Points, in no order, along strands that fork, close into loops and pass close to each other.
Points whose rows are less than 62.7 apart are linked; no others are. Some points are linked to none.
Q_729: 9	-3	-1	24	-2	33	-17	-7	43	-5	3	4	-27	38	29	-39	14	-18	39	54	-5
Q_269: 0	-2	-17	21	-11	-35	-11	-38	25	6	-15	-18	26	2	7	-2	24	-47	-20	-19	22
Q_972: -1	-25	-7	-19	-5	-12	-15	16	-23	8	2	14	42	-18	32	-16	17	1	22	-28	-16
Q_571: 11	-4	-14	20	-21	-13	-15	-14	45	10	6	4	-1	18	4	-9	18	-2	-6	18	10
Q_597: -7	-19	-13	1	14	20	24	5	20	2	41	19	-28	-45	-35	-15	25	16	13	6	-47
Q_326: -7	8	-12	34	14	-12	1	-15	35	-1	1	-14	-10	8	-3	-27	24	-40	12	-3	-19
Q_425: -19	6	0	-22	3	7	1	-2	-24	-10	9	26	-4	-56	4	-8	0	7	28	-51	-45
Q_266: -2	-40	-5	3	4	-17	12	-19	34	12	3	5	46	-15	9	-15	24	-26	-6	2	-18
Q_189: -11	-14	-10	34	6	-4	7	-22	35	-4	4	-11	-8	3	-28	-8	27	-29	-11	0	-6
Q_308: -2	26	-8	-13	3	41	-12	-8	-29	-11	3	7	-60	18	16	-6	-7	19	38	13	-8
Q_86: 3	-6	-1	-10	-18	2	-2	26	-13	-2	-21	0	25	-8	-4	34	-16	48	-30	21	28
Q_379: 1	17	-20	-5	-43	34	14	15	0	-2	-3	22	-34	-24	-24	42	-16	66	-22	20	10
Q_453: -18	2	1	-20	10	-17	11	-27	-29	-11	-2	1	12	-44	2	8	-1	-22	10	-60	-11
Q_294: 13	-21	12	41	6	-15	14	-19	45	4	-7	-26	3	19	-13	-3	-7	-19	-26	21	23
Q_160: -4	6	-5	22	9	-28	-1	-33	8	-4	-14	-24	14	24	13	-4	4	-45	-3	-13	9
Q_686: -21	-26	-3	-25	-3	-29	-9	15	-48	9	-26	2	39	-4	13	25	-11	9	-30	-15	18
Q_146: -12	-16	-20	7	-26	10	9	-20	33	11	16	19	-22	-23	-43	10	19	36	1	8	-7
Q_608: -22	-21	-17	-2	-12	-9	12	-17	4	2	15	7	-3	-36	-15	9	25	14	-15	-14	-21
Q_350: -7	11	10	-3	32	-6	11	-10	-1	-10	14	-1	-5	-19	1	-18	5	-40	17	-47	-26
Q_827: 19	5	-9	0	-45	31	2	35	4	-8	-14	20	-8	-6	-14	54	-27	65	-17	30	31
Q_287: -9	-26	-10	-8	-11	-27	-10	-15	-9	7	-17	7	33	-26	24	-4	17	-6	4	-40	-6
Q_151: -7	-23	-11	14	-15	-26	-5	-42	28	12	-19	-19	24	-12	-4	14	22	-20	-35	-6	13
Q_263: 14	13	1	6	6	34	-2	10	-10	-7	12	4	-40	21	12	-17	4	23	27	27	-19
Q_389: -11	1	-23	-23	9	25	15	-5	-3	-5	28	16	-49	-48	-30	-4	22	28	23	-2	-44
Q_587: -1	-14	-3	38	-13	16	15	-6	46	7	10	4	-31	20	-45	-14	-4	26	3	31	-3
Q_157: 21	38	-10	-14	-18	-37	-28	16	-36	-1	-37	-9	40	37	25	10	-16	-8	-13	-8	50
Q_810: -7	1	-8	-10	14	16	25	-4	-3	-14	22	6	-62	-43	-49	9	2	36	-3	9	-35
Q_866: 15	-1	15	-13	16	-34	-7	-2	-20	8	0	-29	57	29	31	-10	-20	-45	-9	-14	29
Q_718: -14	-17	15	45	23	-1	24	-18	56	2	6	-20	-3	3	-43	-16	14	-37	0	20	-10
Q_802: 16	12	-12	-6	-39	22	-33	22	-4	-5	-23	16	3	44	16	26	-17	52	-2	48	45
Q_314: -1	-42	15	11	11	-4	23	-25	43	16	18	3	29	-18	-17	-20	22	-37	-14	5	-24
Q_217: -13	5	-18	-23	-29	6	-12	-8	-21	-1	3	17	-3	-12	14	4	8	34	19	-12	6
Q_281: 17	31	5	6	5	7	9	40	-24	-5	-8	-9	-2	22	4	13	-26	24	-25	12	17
Q_222: 1	-29	17	20	-7	-24	10	-32	36	7	6	-16	26	0	-20	7	4	-21	-32	14	16
Q_784: 3	1	-3	-9	-43	3	-11	37	-10	-5	-32	19	13	-3	-1	53	-13	63	-15	22	42
Q_446: 7	-32	17	-14	24	-14	3	16	-7	12	35	-11	55	5	5	-29	-10	-21	-2	-1	-7
Q_449: -16	36	-14	-11	13	45	-35	-29	-24	-30	0	8	-58	3	28	-2	2	-1	56	-2	-1
Q_830: 17	28	-21	-9	-24	34	10	18	-9	-16	-6	10	-48	0	-11	31	-19	56	-4	35	4
Q_687: -6	14	-23	28	-6	-3	-5	-28	33	-1	-10	-4	-12	6	-11	6	24	-4	-8	3	9
Q_999: 3	14	6	24	-22	33	19	25	17	-21	-19	-12	-25	8	-29	48	-33	25	-33	23	38
Q_306: -5	24	-20	-7	3	14	3	-9	-7	-11	3	15	-48	-15	-3	-3	10	2	23	-20	-28
Q_751: -9	-1	7	-1	28	8	18	-7	-10	1	6	-5	-50	-48	-57	20	0	26	-33	11	-20
Q_565: 10	32	1	2	3	25	21	35	-2	-10	-7	-2	-29	10	-10	24	-33	44	-18	28	13
Q_851: 10	4	17	-3	24	-23	6	2	-15	8	14	-31	22	19	14	-22	-12	-40	-20	-27	8
Q_954: 13	-4	23	-15	22	-5	-5	23	-5	8	21	12	20	12	31	-34	-10	-24	24	-27	-15
Q_924: -23	19	-6	-12	0	-17	-1	-21	-3	-5	-12	7	22	-22	25	-6	5	-32	25	-59	-9
Q_940: -14	47	-18	-5	10	11	-18	-16	-17	-6	-4	9	-56	-2	23	0	4	-9	42	-23	-8
Q_398: 8	-10	38	-35	29	-3	15	42	-44	2	7	-9	35	10	-8	11	-28	10	-37	13	26
Q_967: 3	42	-23	7	-30	3	-30	1	-7	-5	-45	-4	-29	43	23	21	-7	12	2	12	33
Q_840: 6	1	5	-5	-18	-3	-14	18	-17	-4	-24	-3	32	10	16	33	-22	20	-33	6	40
Q_878: 12	25	6	20	-7	16	9	48	11	-15	-29	-23	-21	23	-3	44	-24	16	-35	21	50
Q_515: -2	18	14	-7	27	-15	5	-14	-30	-3	9	-31	5	2	11	0	-9	-43	-15	-47	0
Q_666: -6	10	2	37	13	-15	9	-3	33	-6	-2	-30	-16	39	0	-40	18	-32	33	20	-13
Q_259: 12	-6	20	-20	-2	-8	-28	7	-8	0	10	17	25	9	37	-29	-3	-24	55	-12	4
Q_839: 5	-36	7	10	-4	-5	10	-4	17	0	14	13	44	-24	7	-31	10	-25	14	-7	-45
Q_716: -8	39	-18	2	30	10	4	1	-25	-20	-9	-22	-67	-1	-19	2	2	17	46	-1	-21
Q_864: -8	-15	14	-25	9	-4	7	21	-21	-5	24	33	6	-43	16	-24	4	10	33	-38	-40
Q_612: -18	-19	19	28	50	1	31	-1	31	3	14	-22	-1	-2	-34	-30	15	-40	1	18	-31
Q_684: 16	-43	12	30	-1	2	20	-7	63	6	21	-1	20	-5	-14	-23	11	-22	-5	23	-22
Q_362: -4	-28	6	-23	4	4	3	28	-36	8	10	6	15	-17	-14	16	-11	40	-28	10	-2
Q_485: -5	-34	27	2	21	-6	16	-16	10	19	18	-10	18	-11	-10	-2	6	-45	-23	-8	-5
Q_279: 17	21	10	-12	-6	-25	-39	6	-6	7	1	3	27	19	53	-31	-3	-21	36	-23	30
Q_766: 20	-8	3	17	-42	29	5	34	23	-19	-5	9	-11	14	-23	39	-31	45	-31	30	43
Q_950: -16	-6	3	-4	2	0	9	-11	-12	5	-2	-15	-10	-19	-17	12	16	-6	-25	-8	-9
Q_820: 5	-22	13	32	3	3	22	-12	48	-3	14	-14	-8	28	-27	-20	-9	3	-8	24	7
Q_293: 10	6	26	-26	36	-11	7	22	-57	0	12	-18	25	6	8	0	-36	-9	-21	-8	5
Q_593: -5	-23	4	-36	3	-2	-19	21	-31	8	11	27	19	-28	35	-8	-2	17	37	-33	-18
Q_789: -17	-61	15	-21	12	0	14	3	-32	16	10	-1	25	-30	-15	16	-3	30	-28	-2	-2
Q_31: 8	8	-3	-10	-3	19	7	21	-7	-1	16	24	-18	7	6	-5	-11	38	8	13	-15
Q_444: -20	15	-11	-20	12	-13	-2	-10	-23	-13	8	8	-13	-44	1	1	11	-6	2	-53	-25
Q_947: 19	44	3	-13	-8	-21	-25	20	-40	2	-18	-5	14	32	30	2	-21	-2	-2	-26	30
Q_871: -17	5	-22	6	-6	-16	-1	-31	0	-3	-18	0	19	-33	6	5	24	-49	6	-42	-14
Q_388: -8	24	-5	15	31	-29	-4	-20	-11	-4	-12	-29	5	17	13	-5	11	-48	7	-41	10
Q_598: 18	42	-17	15	-18	-19	-21	13	-15	-3	-34	-20	15	33	22	21	-18	-4	-28	6	53
Q_148: -8	27	24	-24	36	-9	7	10	-54	-5	6	-26	9	-1	14	4	-39	-24	-11	-41	6
Q_6: 15	-31	2	-34	-10	5	-19	38	-8	-6	0	42	15	22	4	-8	-11	57	18	42	14
Q_959: 15	23	-5	-10	-13	3	-8	23	-20	4	3	9	-8	28	9	-1	-22	37	-7	18	4
Q_996: -18	20	-34	13	8	11	-7	-25	12	-12	-5	10	-45	-15	-22	6	35	-7	31	-6	-34
Q_862: 2	-20	34	-23	28	-17	-6	21	-26	8	33	-2	39	-9	16	-24	-15	-18	12	-38	-9
Q_679: 13	-6	19	-38	4	-7	5	48	-39	-10	10	7	35	0	-12	6	-23	37	-18	10	12
Q_335: 6	24	-1	-10	-20	-11	-27	4	-21	11	-9	11	9	27	36	-10	-7	7	24	-15	25
Q_743: 17	-5	5	16	-21	-1	-17	-17	31	10	1	21	13	9	31	-32	17	-33	29	6	-27
Q_914: 14	-14	-5	-27	-36	14	-23	22	5	-3	-15	28	14	33	6	7	-8	57	15	50	35
Q_397: 18	27	-22	-2	-45	12	-44	-3	2	4	-30	9	-19	41	29	28	-4	26	1	32	49
Q_552: -13	-17	21	-14	43	1	31	-12	-16	16	3	-11	-33	-30	-48	15	-3	-2	-26	9	-20
Q_296: 19	-16	1	32	-15	-7	5	-19	64	10	10	4	13	1	5	-20	10	-11	7	24	-11
Q_423: 13	-19	20	5	-11	-1	-8	-10	25	4	6	21	40	-2	31	-43	2	-37	39	1	-44
Q_847: -29	4	-15	5	12	-9	-3	-32	3	0	-10	-10	-7	-29	-13	11	27	-37	-15	-22	-1
Q_498: -5	11	1	-9	-21	-18	-19	0	-31	8	-40	-21	45	11	18	47	-14	3	-50	1	50
Q_489: -2	-24	29	-10	30	10	31	-17	-5	25	18	-14	-8	-15	-34	3	6	2	-41	9	-17
Q_201: 17	-21	27	-27	18	-32	-4	13	-14	0	15	-13	60	32	13	-13	-24	-21	-3	1	12
Q_329: -13	-26	-9	7	-3	7	18	-5	16	-4	26	14	-7	-38	-22	-7	28	-1	-2	-4	-43
Q_401: 2	-26	-12	27	-36	22	13	-22	55	-1	16	18	-17	-4	-28	-3	8	27	3	14	-5
Q_475: 10	7	-2	27	9	8	1	4	34	-1	1	-22	-27	46	17	-47	16	-10	33	41	-13
Q_374: 4	31	-15	18	-31	2	-8	27	1	-6	-36	-10	-4	29	13	41	-23	19	-29	19	60
Q_567: 3	25	-7	8	-2	-14	-6	-3	-11	0	-7	-6	-7	16	4	-5	0	-5	-11	-9	9
Q_230: -12	-19	26	11	52	7	31	-8	0	23	18	-21	0	0	-25	-17	5	-48	-15	-2	-23
Q_122: 15	-3	6	16	-11	25	-13	-15	41	-3	2	23	-4	15	22	-35	12	-26	43	41	-31
Q_93: -32	25	-42	28	4	2	-8	-24	21	-5	-8	2	-41	-33	-45	20	42	-17	15	-13	-27
Q_330: 7	18	0	-34	-6	32	-17	6	-31	-3	19	25	-25	-8	23	-6	-5	12	47	-19	-23
Q_216: -8	-42	40	-32	19	9	34	-1	-25	26	10	-5	14	-17	-28	8	0	6	-30	7	-15
Q_313: -8	47	-33	18	-20	-7	-13	-19	-6	-5	-41	-3	-35	32	13	4	12	-2	5	4	18

How many points has the smallest loop of links through each point below? Write none if it is on no loop.
Q_266: 15
Q_314: 10
Q_329: none

A piece is all that can be reached along the links. How many separate loops has the piece of each point below (a circle has one, a figure eight two, a Y none), and how many tips (points with one link)?
Q_972: loops 0, tips 4
Q_684: loops 2, tips 0
Q_313: loops 0, tips 2

Name the points in between on the shortest way along the links from the first point to the second, in order.
Q_216; Q_866: Q_789 Q_362 Q_679 Q_398 Q_293 Q_148 Q_515 Q_851
Q_293; Q_31: Q_148 Q_515 Q_851 Q_866 Q_201 Q_446 Q_862 Q_954 Q_259 Q_279 Q_335 Q_947 Q_157 Q_598 Q_374 Q_878 Q_999 Q_766 Q_827 Q_379 Q_830 Q_565 Q_281 Q_959
Q_593; Q_148: Q_864 Q_425 Q_444 Q_453 Q_924 Q_871 Q_847 Q_950 Q_608 Q_329 Q_597 Q_389 Q_810 Q_751 Q_552 Q_489 Q_216 Q_789 Q_362 Q_679 Q_398 Q_293
Q_222; Q_398: Q_151 Q_269 Q_160 Q_388 Q_515 Q_148 Q_293
Q_86; Q_93: Q_784 Q_827 Q_379 Q_830 Q_565 Q_281 Q_959 Q_31 Q_263 Q_308 Q_449 Q_940 Q_306 Q_996
